Each row is a point on a tangle of strands that fork and nearly touch. The rows are in no order.
In the rows, 128 means zero.
Two points are linked if the straight distance between their rows is under 118.
<45>: [ 99 167 178 114 145 125 161  79 121  98 116 171 157 126 117 162 102 139
 129 132 111 171  90 103 120]
<712>: [104 147 175  98 114 139  92 120 166 125 149 106  86 133 159 160 145 112
  90 178 115 144 128 137 138]
<337>: [132 175 152 135 151 121 191 103 138 133  95 131 115 116 122 112  83 126
 162 131 129  96 135 101 139]
<839>: [ 82 128 147 150 111  69 111 184 145 200 131 110 130 145 145 124  75 104
  81 133 111 148 166  94  82]
<442>: [156 124 142  82 115 160 121 104 109 135 103  75  99 158  98 143 144 167
 185 175 144 151 105 166 113]
<1171>: [141 183 114 180 123 100 174 114  91 160 103 133 128 103 133 189  67 125
  96 107 106 107 182 156  96]
<991>: [101 107 101 162  97 133 135 122 121 108 160 186 147  93 147 173 140 104
  80 103 119 136 149 126 148]
<270>: [ 92 140 140 149 139 116 150 114 138  75 136 194 178 109 124 176 128 135
 105 128 131 178 112  87 117]
<1193>: [115 134 144 126 157 204 141  93  98 116 103 113 112  96  85  77 116 135
 156 124 103 142  86 134 120]
<363>: [178  63  77 115 147  70 139 171 183  79 131 192 160 153  72 127 171 117
 125  83 103 116 152 113 142]
<312>: [119 146  91 174  89  91 127 173 105 169 143  84 154 135 153 164 103 105
  68 156 132  96 174 151 142]
<92>: [ 71 129 110 118 100  91  65 156 121 128 159 123 144 158 153 156 148 100
  77 133  72 146 176 107 135]
<724>: [143 134 108 142 172 176  99 137 131 119 160 101 118 128 149 132 157 117
 121 123 183 136 119 180 135]
<213>: [151 153  74 158  96 152 136 165 131 116 181  91 102 113 156 114 114 106
 124 116 175  95 137 160 182]
<1117>: [131 132 149 130 132 120  93 130 133  97 121 105  56 107 151 128 106 125
 142 161 137 129  67 154 107]
<1074>: [120 155 210 117 128 158 165 103  82 146  94 127 168 142  79 121 116 127
 146 121 109 161  70 143 106]
<1025>: [154 186 130 121 109 134 167 129  90 148 162 102  94 106 114 170 103 159
  93 149  88 112 174 161 114]
<897>: [112 116 171 107 163 125 146 138 118 125 143 161 213 144 102  98 174 149
 134 137 158 134  89 112 139]
<50>: [146 120 131  77  83 174 122 130 113 141 141  70  54 133 120 133 133 144
 118 159  86 157 173 127 118]
<1187>: [135 130 139 109 107 167  91 139 177 125 127  64  53 144 131 141 117 111
 116 159  90 138 136 147 145]
<635>: [131 118  91 142 142  52 120 173 151  86 133 206 158 132  95 132 169 135
 154  81  93 113 138 103 123]
<745>: [155 190 112 150 112 141 153 108 126 165 153 115  90 111 134 101 129 125
 168 148 137 105 184 159 102]
<691>: [111 101 148 109 136 133 107 136  98  97 125 118 167 108 120 101 123 123
 128 139 172 143   4 111 128]
<990>: [165 168 121 129  60 112 144 131 142 187 112 100  67 148 142 160 113 131
 125 180  98 148 185 133 101]
<212>: [ 98 126 136 110 164 114 117 121  98 112 109 137 145 145 114 106 150 139
 157 102  63  99 169 127 147]
<1180>: [ 89 135  82 146 130  57  83 146  90 138 144 148 168 151 122 131 121 124
 102 116  82 151 182 105 138]
<859>: [138 150 164 116 158 136 129  95  98 117 113 104 119 139 103 133 109 175
 173 179 143 151 103 145 116]
<157>: [ 95 116 175 144 124 182 110 123 124 124 140 149 179 142 102 146 156 106
 135 100 150 183  76 157 126]
<1129>: [112 149 155 128 155 172 184 101 128 133 114 157 168 120 100 130 161  87
 113 128 119 136 131 148 136]
<187>: [116 126 126 162 122 151  95 138 166 147 127  61  88 129 134 146 106 136
 132 130 109 147 182 129 109]
<166>: [ 87  99 123 136 124 153 104 104 110  84 155 148 161 125 141 122 145 137
 131 117 147 169 120 108 183]
<760>: [118  78  98 151 176 159 110 108 169 100  87  90 141 120 120  90 146 131
 156 147 139 123 115 102 143]
<151>: [137 170 131 136  73 176 172 121 143 132 144  74 109 130 103 141 123  92
 177 152 170 103 125 139 153]
<877>: [153  84 120 117 120  85  87 175 146 118 132 135 117 168 155  92 140 110
 123  98 150  75  98 120 184]
<457>: [112 180 100 160 173 100 134 104 122 131 131 198 142 133 130 166 150 131
 116 101  66 137 178 132  71]
<257>: [105 113 142  95 130 148  75 104 129 143 145 154 144 165 148 101 168 141
 173 108 162 119 107 125 123]
<171>: [117 138 137  93  91 130 113  91 103 131 124 139 129 135 120 187 129 191
 156 105  88 164 163 103 101]
<624>: [149 148 128 109  85  77 128 155  72 215 131 112 101 140 126 151  67 155
  81 153  86 168 181 138  76]
<60>: [129 131 129 148 147  81 137 170  86 145 129 112 123  98 148  71  71 138
 108 107 109 112 155  92 134]
<56>: [125 135 123 148 118 126 154 100 151 135  80  99 115 122 138 141 113 107
 175 107 147 104 176 115 148]
<1053>: [122  93  84 123 165 127  93 150 160  99 165 117 162 147 153 118 150 122
 115  96 168 134 153 105 157]
<474>: [172 156 126 138  58 102 124 123 123 134 109  96  35 150 122 144  92 133
 167 161  90 162 150 149 132]
<159>: [197  36  88 129 144 160 127 147 208 123 121 140 112 109 128  62 155 126
 120 105 155  91  55 124 146]
<879>: [104 156 132 114 101 138 158  86 140 135 127 145  96  94 156 124 102 121
 112 116 136 134 154  70 104]
<585>: [102 129 141 139 119 109  84 176 175 169 137  85  94 128 140 143  84 132
 103 123  97 160 171 105  72]
<1116>: [107 101 100 155 153 100 112 141 133 130 135 134 164 137 144 122 136 125
 115  99 123 147 181  97 133]
<16>: [ 92 152 116 124 169 153 152  85 127 114 115 179 170 125 106 159 155 112
 108 108 102 140 162 130  97]
<484>: [101 115 178  87 126 115 104 122 125  83 116 119 132 121 134 107 115 138
 141 148 133 115  64  88 139]
<808>: [132 154 116 145  79 113 121 109 123 190 144 115 108 151 164 166 133 155
 115 169 132 123 182 149 114]
<68>: [146 192 135 104 130 127 157 105  67 152 140 150 132 124 137 169 127 144
  74 165  83  89 158 164  98]
<988>: [144 110 136  88 129 132 120 148 146 129 150 150 130 168 165 103 175 110
 124 102 168  85  89 137 200]
<905>: [157  41  79 146 172  83 109 121 149 101 101 167 129 120 142  70 138 171
 157 118 138 100  86  89 141]
<778>: [116  96 134 112 145  89 117 153 124  80 134 225 151 138 111 124 178 122
 143  75 121 128  99 126 132]
<832>: [133 165 117 123  97 143 162 101 113 115 123 115 116 107 131 213 122 110
 116 135 156 105 147 159  89]
<1058>: [150 153 121 107  91  90 126 133 104 137 126 113  96 118 160 204  93 104
  99 116 123 118 157 158  89]
<1211>: [107 129 173 100 169 134 117 110 100 143 133 162 157 150 122  98 167 160
 159 140 142 117  97 152 124]
<890>: [150 135  77 153 138 155 100 174 158 132 162 100 104 132 180 132 128  99
  83  89 172 125 141 171 161]
<303>: [117 166 161  94 130 156 172  70 135 138 104 130 118 110 123 142 102 147
 156  90 109 125 141  85  98]
<1113>: [152 182 140 121 149 135 150 111  77 130 142 125  99 112 108 136  96 170
 146 149 110 128 122 159 132]
<616>: [154 175 119 136 131 114 143 137 126 162 109  77  67 104 122  93  91 142
 163 148 124 106 156 117  76]
<843>: [145 126 151 111 117 134 112 113 130 153 138 139 109 154 156  72 155 130
 163 142 184  92  83 124 161]
<780>: [152 137 102 146 137 111 100 171 134 156 133  53  76 114 155  84  88 127
 137 133 160 107 149 123  89]
<853>: [125 128 134  73  69 131 127 106 117 152 114 105  93 135 128 161 119 159
 121 122  63 163 190  93 106]
<996>: [132 108 101 137 168 115 103 151 106 118 149  92 107  89 157  70 102 138
 113 135 145 114 128 114 128]
<1209>: [104 160 179 117 112 157 164  77 111 141 141 149 146 116 129 149 133 149
 105 180 145 164 112 114 119]
<1207>: [117 121 192 110 106 174 127 131  87 138 131 120 169 122  96 105 136  93
 138 110 136 164  49 158 107]
<446>: [149 173  89 181 107 116 193 141  89 142 129 142 144  85 147 156  94 111
  69 139 107  80 175 154 130]
<1219>: [101 136 111 129  93 120 103 112 117 175 145 124 156 161 143 174 154 160
 108 132  91 115 197 138 107]
<265>: [121  86 138  90 151 158 163 149 190 109 134 146 180 140 114 118 195 104
 115 111 151 119 122  86 152]
<531>: [ 94 114 149 109 100 110  98 119 111 112 142 115 137 137 146 131 118 131
 135 125 132 118 127 108 173]
<540>: [150  85 102 129 177  91 103 111 137  81  78 180 136 134 148  96 141 128
 158 123 165 132  87 128 118]
<803>: [165  91  99 150 117  93 118 197 147 134 124 121 112 150 147  87 126  86
  89 110 136 110 135 140 203]
<88>: [173  48 137 151 143 160 136 159 211 106 121 173 123 127 106  79 151 127
 122 114 153 142  46 151 163]
<613>: [118 111 102 166 101  80  98 173 146 144 133  99 141 152 158 146 111  85
  89 113 131 112 165 134 183]
<78>: [129 125 122 158 174  76 119 118 135  91  74 141 134 143 144 139 123 122
 165 124 139 129 133 147 138]
<620>: [129 160 149 126 121 177 181  89  91 144 112 134 128 128  88 134 143 111
 142 129  86 121 153 177 144]
<1047>: [ 86 117 115 148 121 115 112 144 148  52 156 157 157  99 134 183 140 108
  86  99 133 157 129 104 130]
<72>: [113 157 130 157  79 112 151 119 126 157 151 130 117  90 168 137  91 143
  85 126 130 103 179  97 140]
<236>: [130 147 110 122  76  54 112 143  74 166 122 130 104 131 147 191  64 136
  96 109  89 158 166 137  78]
<44>: [148  70  87  94 145 133 118 159 198 112 133 141 141 131 136  90 159 100
  91  91 140 112 133  85 158]
<66>: [105  87 137 146 156 180 105  84 155 113  80  97 142 121 123  93 136 130
 164 154 134 150  54  94 106]
<1112>: [139 156 104 161 136  80 169 159  98 137 128 103 141 107 137 138 107 103
 106 144 151  92 168 147 140]
<952>: [167  62 110 123 148 125 143 167 190 104 131 144 102  94 133  85 126 121
 111  85 150  82  98  97 135]
<358>: [114 140 131 147  96 146 119 106 143 122 134 137 136 135 155 218 150 120
 132 113 157 130 136 173 119]
<1048>: [149 176 169  73 123 174 174  70  77 150  98 107 153 148  75 130 101 143
 162 145 116 178  83 115 105]
<1170>: [157  49 124 141 176 158 136 152 149  89 126 169 147 108  91  92 155 123
 120 107 155 148  58 151 119]
<268>: [119 131 131  90 123 121 126  92 102 139  98 109 106 160 117 118 133 117
 138 124  78 130 187 126 116]
<693>: [156  54  88 132 128 187 119 128 177 133 113 130 145 124 134  81 137 118
 146 103 183 104  18 101 147]
<1232>: [134 137 117 152 155  68 121 135  90 118  93  95 136 158 136 139 103 102
 127 142 134 129 177 157 143]
<361>: [113 103 142 114 169  98  93 165 125  95 128 138 123  96 138 117 116 147
 145  87 115  81  91 120 106]
<1139>: [ 92 118 139 114 138 111 132 136 115 101 137 198 180 137 113 131 169 129
 121 107  77 103 138 132 163]
<1160>: [128 134 114 133 142  98 113 192 108 203 136  57 117 140 125  83  79 105
 112 126 148 110 159 125  84]
<1093>: [162 132 116 128 119  97 103 108  92 120  88  81  75 140 121 117  90 163
 161 174  83 142 129 127 135]
<842>: [160 161 118 154 162 142 158 121 130 138 138 138  96 112 130  67 137 116
 159 154 167 106 122 162 112]
<846>: [130  97 124 162 127 148 127 135 177 131  95  82 103 129 132  84 125 109
 159 127 126  92 151 103 169]
<83>: [135 176 122 127 169  98 144  93  86 134 123 155 141 140 127 179 116 145
  88 126  52 132 170 157  99]
<407>: [143  99 137 142 173 169 164 123 115 103 109 139 131  90 101  60 142 124
 138 132 136 118  65 144 132]
<764>: [116  82 109 139 145 140 100 141 136  47 156 185 152 110 116 134 147 122
 112  98 150 185  82  95 145]
<55>: [106 140 137 116 119  70 115 185  81 213 118 107 117 150 113 114  55 129
 110 133 111 139 157 134  97]
<637>: [122 130 168 134 132  98  92 166 138 117 107 111  87 111 139 136 104 116
 122 118 100  98 120 147 118]
<508>: [143 149 113 142 102 149 174 147 161 119 156  99 133 100 122 112 126 119
 160 124 191  88 129 119 181]
<405>: [123 116 135 129 160 128 170 120 132 126 162 213 187 112 130 116 174 155
 105 143 154 144 129 112 135]
<872>: [ 90 150 180 127 109 157 127 120 144 137 161 129 137 124 145 134 154 125
  97 184 160 143  88 127 151]
<117>: [131 155 143  92 120 153 153 116 105 151 117  96  90 130  96 108 129 105
 167 115  83  77 160 148 127]
<1035>: [159  68 102 127 124 103 172 121 179  83 133 221 168 142  78 124 181 118
 124  93 130 142 140 103 154]
<227>: [116 111 133 121 136 216 119  96 119 135 116  64 143 117  96  87 134 142
 170 159 127 130  65 127 104]
<121>: [ 89 149 142 122 124  79 107 119 125 106 150 140 162 129 145 147 125 176
 128 142 140 123 149  71 147]
<855>: [125  98 128 125 145 148 143 143 195 115 180 180 176 131 127 133 188 142
  87 135 146 141 126 106 165]
<302>: [142 109 128 126 161  92  67 115 135 109 112 137  91 144 177 113 125 134
 145 142 158 132  72 135 101]
<369>: [124 154 142 145  82 170 168  95 120 120 139 109 110 103  93 136  95 145
 187 137 156 136 112 134 136]
<1103>: [108  91 167 148 141 173 111 132 189 126 117 148 154 143 123 117 168  97
 137 123 152 168  71 130 145]
<490>: [139  74  93 121 141 152  91 144 133 107 117 101 149 128 140 105 133 133
 149 143 185 106   8 134 143]
<701>: [178 160 140  82 104 184 162 101  84 145 101  84 118 143  58 136 130 149
 179 183 115 180 101 161 109]
<796>: [141 158 121 144 139 166 141 109 112 135 152 142 123 122 123 128 153 114
 149 126 191 140 113 194  97]
<318>: [104 148 120 111  73 139  97  92 124 139 131 150 170 155 115 230 158 174
 131 143  81 131 178 115  95]

Follow the links from the first point to the second, and from the first to the third. Name the last point that the two ways share.
<853>, <312>, <796> -> <1187>
<745>, <474>, <1103> -> <853>
<803>, <45>, <879> -> <159>
<60>, <778>, <855> -> <1187>

A fork is a point with three links. Follow the links from the first point to the second and name the forks in between, in order.
<117>, <832> -> <268>, <853>, <1187>, <55>
<1116>, <1139> -> <44>, <159>, <531>, <1047>, <1187>, <853>, <268>
<72>, <897> -> <159>, <44>
<405>, <712> -> <44>, <159>, <531>, <1047>
<991>, <846> -> <1047>, <531>, <159>
<1053>, <1232> -> <44>, <1112>
<803>, <853> -> <44>, <159>, <531>, <1047>, <1187>
<890>, <212> -> <780>, <55>, <1187>, <853>, <268>
<842>, <764> -> <780>, <55>, <1187>, <1047>
<121>, <996> -> <531>, <1047>, <1187>, <55>, <780>
